Points on a hilly landscape, in no order, each with its height.
From any point a ball takes the steepest step (drop divided by distance) to one of its 2 nearest points. It stops when none of these is lower. Distance is the straight distance between rows; heights are no part of it.
<280> h=5.65: [-23   2  -1   2  -4  14   3  -4   3  27   1 -14   7  16  18  -2   6  -3
  10  11  11]
<799> h=3.20: [ 16   3   7  27 -17   0  -5  -9   6  31  24 -21  -2  17   2  -4   8 -12
   1  19 -11]
<487> h=5.50: [-11   4 -12  -9   4  14  20  -4   6   1  -8   7 -12   1  -6   5  -7 -16
   9  -8   8]
<744> h=2.96: [-27  -6  -8 -15  15  -8 -12   7   4  -2 -19  11  31 -16   8 -12 -24   7
 -17  -2  13]
<611> h=4.09: [-12 -12 -24   9   0  14 -12  -1  -2  11 -11  -7  14  -8   2  24   7 -15
   9 -13  -7]
<592> h=3.81: [ 14  11  -4  17 -26  10  -3 -11  13  32  20  -8 -14  32   4 -13  15   4
  14   9  -4]
<65> h=7.53: [-13  -5  19  -1  14 -14 -11   7 -19   1  -7   6   7 -14   8  -4 -13 -17
 -14   4  20]
<564> h=2.75: [ -3  -1  12  -5  10 -10 -22  17 -13 -19  -9  18 -16 -27  -6   7   5   3
 -10  -8  15]
<175> h=1.59: [  9  -8  -6   1   1   7 -17   8  -5 -23  -5  15  -8 -10 -13  19   4   5
   4 -29 -11]
<776> h=2.69: [ -5   9  -4 -14   8  -8  32 -13  18   2   5   7  -9  -1   9 -24 -25  -5
 -12  17   3]
<751> h=3.44: [  0   5   3   7  -5  18  19   4  -8 -12  -3 -22  11  14  -2  18  21  -2
   7 -17   9]
<889> h=2.38: [-15   3  -6 -16  -2 -12   0 -12   3 -17  -9  -6  25   0  18 -17  10  14
 -24   3  23]
<598> h=0.69: [ 10   0  -2  10   4  -6  -1 -17   4   3   6 -11  -1  -7   7   3   6  -6
  -4  20 -14]
<112> h=4.86: [  6  16 -15 -12  -4  16  25  -7  12 -14   0  14 -18   5  -7   1   5   3
   6 -12   2]
<813> h=4.55: [ -2  -7   3   5  -3  -9   9  -8 -13   3  -1 -15  -4  -5   2   6   2 -25
 -13  -9  14]
<220> h=1.76: [  9   6  -7  22   5   7 -13 -16   1   5   6  -8 -10 -20  -1  19  21 -21
   4  11 -10]
<721> h=5.10: [ -3  13 -15  22 -12  40 -10  -5  13  28  -3  -4  -8   8  16  15  28  -4
  20   5  -5]
<506> h=1.57: [-12  -9 -17 -14  13  -1  16  16   5  -8 -12  -2  30  -3 -10   1 -28   6
   1 -10 -14]
<132> h=2.09: [-23  -4  -2 -18  11  11  18  19   1   7 -10  -5  25   9  -2   3 -12   8
  11 -11   6]
<399> h=2.54: [  4   4  12  10 -13  -6  10 -11   5  31  17 -28   9  24  15 -11  -7  -7
  -4  22  -2]
<835> h=2.64: [ 20 -15  -4   8 -14   6  -2   1  -9  -3   3 -15   7  18 -13  12   1 -12
  10 -35 -16]
<178> h=4.16: [ -3  -4  16  -3 -15 -12 -15   5 -18   1  -3   7 -10   2   0  -8  19   9
  -4  -9  30]
<702> h=5.30: [  3  -3  -2  -3 -31 -11  -9 -10  -4  13  12 -22  15  31  15 -17  19  20
  -4  12   4]
<442> h=7.84: [ -4   5  26 -12  10 -26   6  -6 -12  -4   2   7  -1  -7  25 -21 -14 -19
 -26   5  33]
<811> h=4.67: [-14 -22  -1   7   3  -1 -14  10 -19   9  -8 -14  24  -7   1  17   4 -10
   6  -8  -2]
<483> h=7.26: [-14   4   0  -1  15  -3  -8  -2   5   1  -7  21   2 -20   8   0  -4  -6
  -5  10  12]
<772> h=4.03: [  8   8   4  11   6   0  10  -2  -8 -27  -3 -18  11  -6  -3  17  13  -3
   2  -1   0]
<97> h=2.20: [  6  -2  11  -2  -4  -8 -40   4  -6   3   1  26 -30 -11  -3  -4  14  16
  -4  10   7]
<629> h=4.79: [ 20  -8  30   3   5 -21  -6  18 -19 -19   7 -12   8  -8  -8  -1  -5  10
  -9  -3 -10]
<841> h=1.94: [ 17 -10  22  -4  -4 -23 -42   4 -15  13  10  18 -24 -11  -5 -17  -1  15
  -3  15  -5]
<251> h=1.13: [  9   5   6  12  13  16   7  12  -1  -1   5   3   6   3 -12  25   1   2
  22   2 -26]
<159> h=5.14: [-16  19  11  13  25  17  12   1  -4   9   0  11  -9 -12  10  15   2 -24
  12  16  21]
<113> h=3.78: [ -4  10   6  20   9  23   3   2  -3  11   3  13 -24  -3  -7  16  14 -16
  22   2   6]
<641> h=5.24: [ 10   2  -5 -20 -17   4  27  -3  10  -8   2  -2 -10  29 -10 -11   2  15
   1 -16   3]
<4> h=4.41: [ 16  17 -12  17 -18  31   3 -13  20  20  14   3 -13  25   4   7  19  -4
  23  -3 -14]
<748> h=3.57: [ -2 -20 -30  -8 -12   9  -4  -2  12   9  -3   8   4   9  -6   1 -19   1
   9  -9 -31]
<789> h=1.80: [-14   0 -12 -19  -5   2   4  -2  12   2  -5  -3  23  14   8 -18   2  20
  -4  -1   8]
<33> h=2.44: [ 15  -2  26   0   4 -13 -38  18 -13 -12  -4  12 -29 -24 -13   2   7  15
 -10  -8   4]
<542> h=1.14: [ 19   3  26  -1  19 -23   8  13   1 -21   3   7 -21 -25 -10 -10 -26   1
 -15  13  -9]
<580> h=3.42: [  3  27 -10   6 -10  20  28 -14  18  -5   8 -12  -9  17  10   6  17  -4
   4  13   7]
<272> h=1.75: [ 39  -7   2  12 -15 -21 -25 -19   3   1  15  -1 -26 -11 -13 -12  15  -5
 -13   4 -24]
<847> h=1.38: [  2   4  17  -4  13 -12   2   8   6   0   1  10   7  -5   0  -6 -18  16
   0  22 -10]
<509> h=1.31: [ 17  -5 -21   4 -11 -12 -12 -23   8  -2   3   0 -13  -8  -2  -2  10   0
  -8   9 -17]
<742> h=5.03: [  6 -10   3   4 -28 -19 -19 -10 -14  28  19  -9  -4  31   4 -30   3  15
   3   8  -1]
<396> h=1.62: [ 28   5  27   4   7 -18  11   8   1 -10  19   4 -20  -4 -10  -5 -11   0
  -4   9  -9]
<574> h=1.93: [ 18  -5   8  17  -4   7  -1   6 -12   9  12  -7  -7   7 -14  17   9  -9
  16 -15 -12]
<221> h=3.49: [-30 -21 -13 -13   6 -14  -6   0  -5  20 -11  -1  22  -4  11 -15 -25 -10
  -9  -2   1]
<199> h=2.85: [  5   1  -5   9   0  26  -9   8  -1   8  -1  27 -17   5  -3  14  15   0
  28 -14  -9]
<354> h=4.23: [  4  16 -20   5   1  31  32  -7  15 -16   4  -8   0  12  -2  11   3  -5
  16  -5  -9]
<129> h=2.18: [ 34  11  11  10  -3  -5  12  -6   4 -14  17   0 -21   8  -8   4  10  -1
   7   2 -11]
<543> h=5.06: [-18 -12 -14 -20  -4   7  29   1   2   5 -10  -9  -3  10  -7  -7 -13 -15
  -8 -16  17]
<142> h=5.07: [-12 -14   3   1 -10  -1  -6   1 -11  25  -4   3  -1   9   2  -5  -4  -1
   6  -3   5]
<324> h=4.64: [ 12 -14  24  -1 -10  -9 -19  19 -25  -7   0   0   6   6 -10   4   8  19
   4 -12  -7]
<230> h=1.26: [ -3   7 -10 -11   4 -17  12  -8  10 -28  -9   5   2 -21  -2  -9 -18  -3
 -27  -1  11]
<695> h=0.54: [  0   4   9   3  24  15  -2  25  -4 -13  -8  13   4 -12 -13  20 -12   5
  23  -2 -16]
<845> h=0.74: [ 12  14   6  -8  20 -22   8   3   7 -33   2   8  -2 -29  -3 -13 -32   3
 -26  18   1]
<492> h=1.10: [ -6  -9   1   2  17   2 -19  19  -6 -19 -15  10   8 -26 -14  18 -11  -1
   7 -12 -16]
<878> h=1.42: [-14  15 -17 -12  23  11   6   6  21  -1  -3  24  19 -10  -4  -2 -31  18
   5  13 -14]
<727> h=2.70: [ -6   2  13  -7   2   8  25   6  -5   5  -1 -16  20  20  -2   3  -1  -1
   7  -6  13]
<613> h=2.74: [ 16  20  12   8  -6   0  21  -8   8  -8  14 -10  -6  15   4   4  19   4
  -4  10   5]
<450> h=2.04: [-14   5 -21  -1  22  15  14   4  11  -9  -9   3  19 -11  -8   8 -14   0
  12   4 -13]
<678> h=3.10: [-22   6 -25   2   6  24   7  -2   8  -1 -12 -14  19  -4   9  13   6  -7
   9   2  -2]
<313> h=4.15: [-21 -20 -17 -11   0   0  16  -1  -6  21  -7 -19  16  12   0  -8 -20 -21
  -1 -15   5]
<140> h=4.49: [  0  -5  17  -2 -13  -3 -24  22 -15   5   1  14 -10  14  -8   0  14  21
  12 -13  10]
<349> h=1.65: [ 12  -6  20  -6   1 -23 -18  13  -2   0   4   9  -6 -12   3 -20 -17  19
  -9  14 -13]
<582> h=1.34: [ -1  -5  -4 -18  -9  -3  -1   4   7  12   3   9  11  19   1 -14 -11  31
   8   3 -14]
<711> h=6.14: [-14  23  16  13  18   8  11 -10  -4  10   6  -9   5  -1  26   7   5 -23
   2  21  24]
<246> h=3.24: [  5  -3  -1  18   2  -1   2 -13  -7  -5  -1  -2 -20 -23  -9  14   6 -32
  -8  -4   1]
<444> h=1.70: [ -3  -8  -5   5  -4 -13   6 -16   2  23   7 -19   6   3  14 -13  -8 -11
 -15  17  -4]
<495> h=1.04: [ -1   4  -6 -13   7   6   9  12  16  -3  -1  23   1   8  -5  -8 -20  26
  10   6 -13]
<101> h=1.95: [ 10  -7 -16 -11  -8 -14   6 -11   1 -34  -5  -5  -3  -9  -7  -3   2  -1
 -24 -20   3]
<283> h=1.86: [ -8   0 -20 -18   0  -6  16 -15  25 -13  -6   6  -4  -6  -1 -14  -9   4
 -18   7   0]
<895> h=2.73: [-10   1   4 -14   6 -15 -11  11   0 -20 -14   3  21 -13   9 -12  -8  26
 -17   2  15]
<516> h=2.21: [-12   2 -17   0   1  22  -9   3   2  -9 -14  24  -5  -2  -5  13  12   6
  15 -20   5]
<28> h=5.64: [-16   7   3   0 -13   3  -8 -14   3  16   1 -19  15  18  25  -8  20   7
  -7  16  20]
<85> h=3.45: [ -9  -5   5   1   0  -2  -7   2 -16  -8 -11   4  -4 -11  -6  13  16  -7
  -6 -15  22]
<256> h=4.34: [ 23   0  12  12  11  -4 -16   2  -6 -32   3  -8   2 -20  -9  15  22   2
  -6  -2 -16]
<406> h=3.21: [ -1 -22 -17 -14 -14   0   8   5  -2   3  -7  -9   5  14 -11   1 -14  -3
   6 -29 -17]
<625> h=4.68: [  6 -11  -2  -5 -27 -14 -12  -5  -7  11   5   5 -19  14  -5 -16   0   6
  -3  -7   0]
<541> h=6.84: [-19   7  -2   8  12   6  -6 -13   5   8  -6  -4   6 -14  24   5  13 -14
  -6  18  21]

Where does a ball stop that starts at each point below?
<354> | <845>
<543> | <495>
<65> | <695>
<256> | <506>
<4> | <598>
<564> | <495>
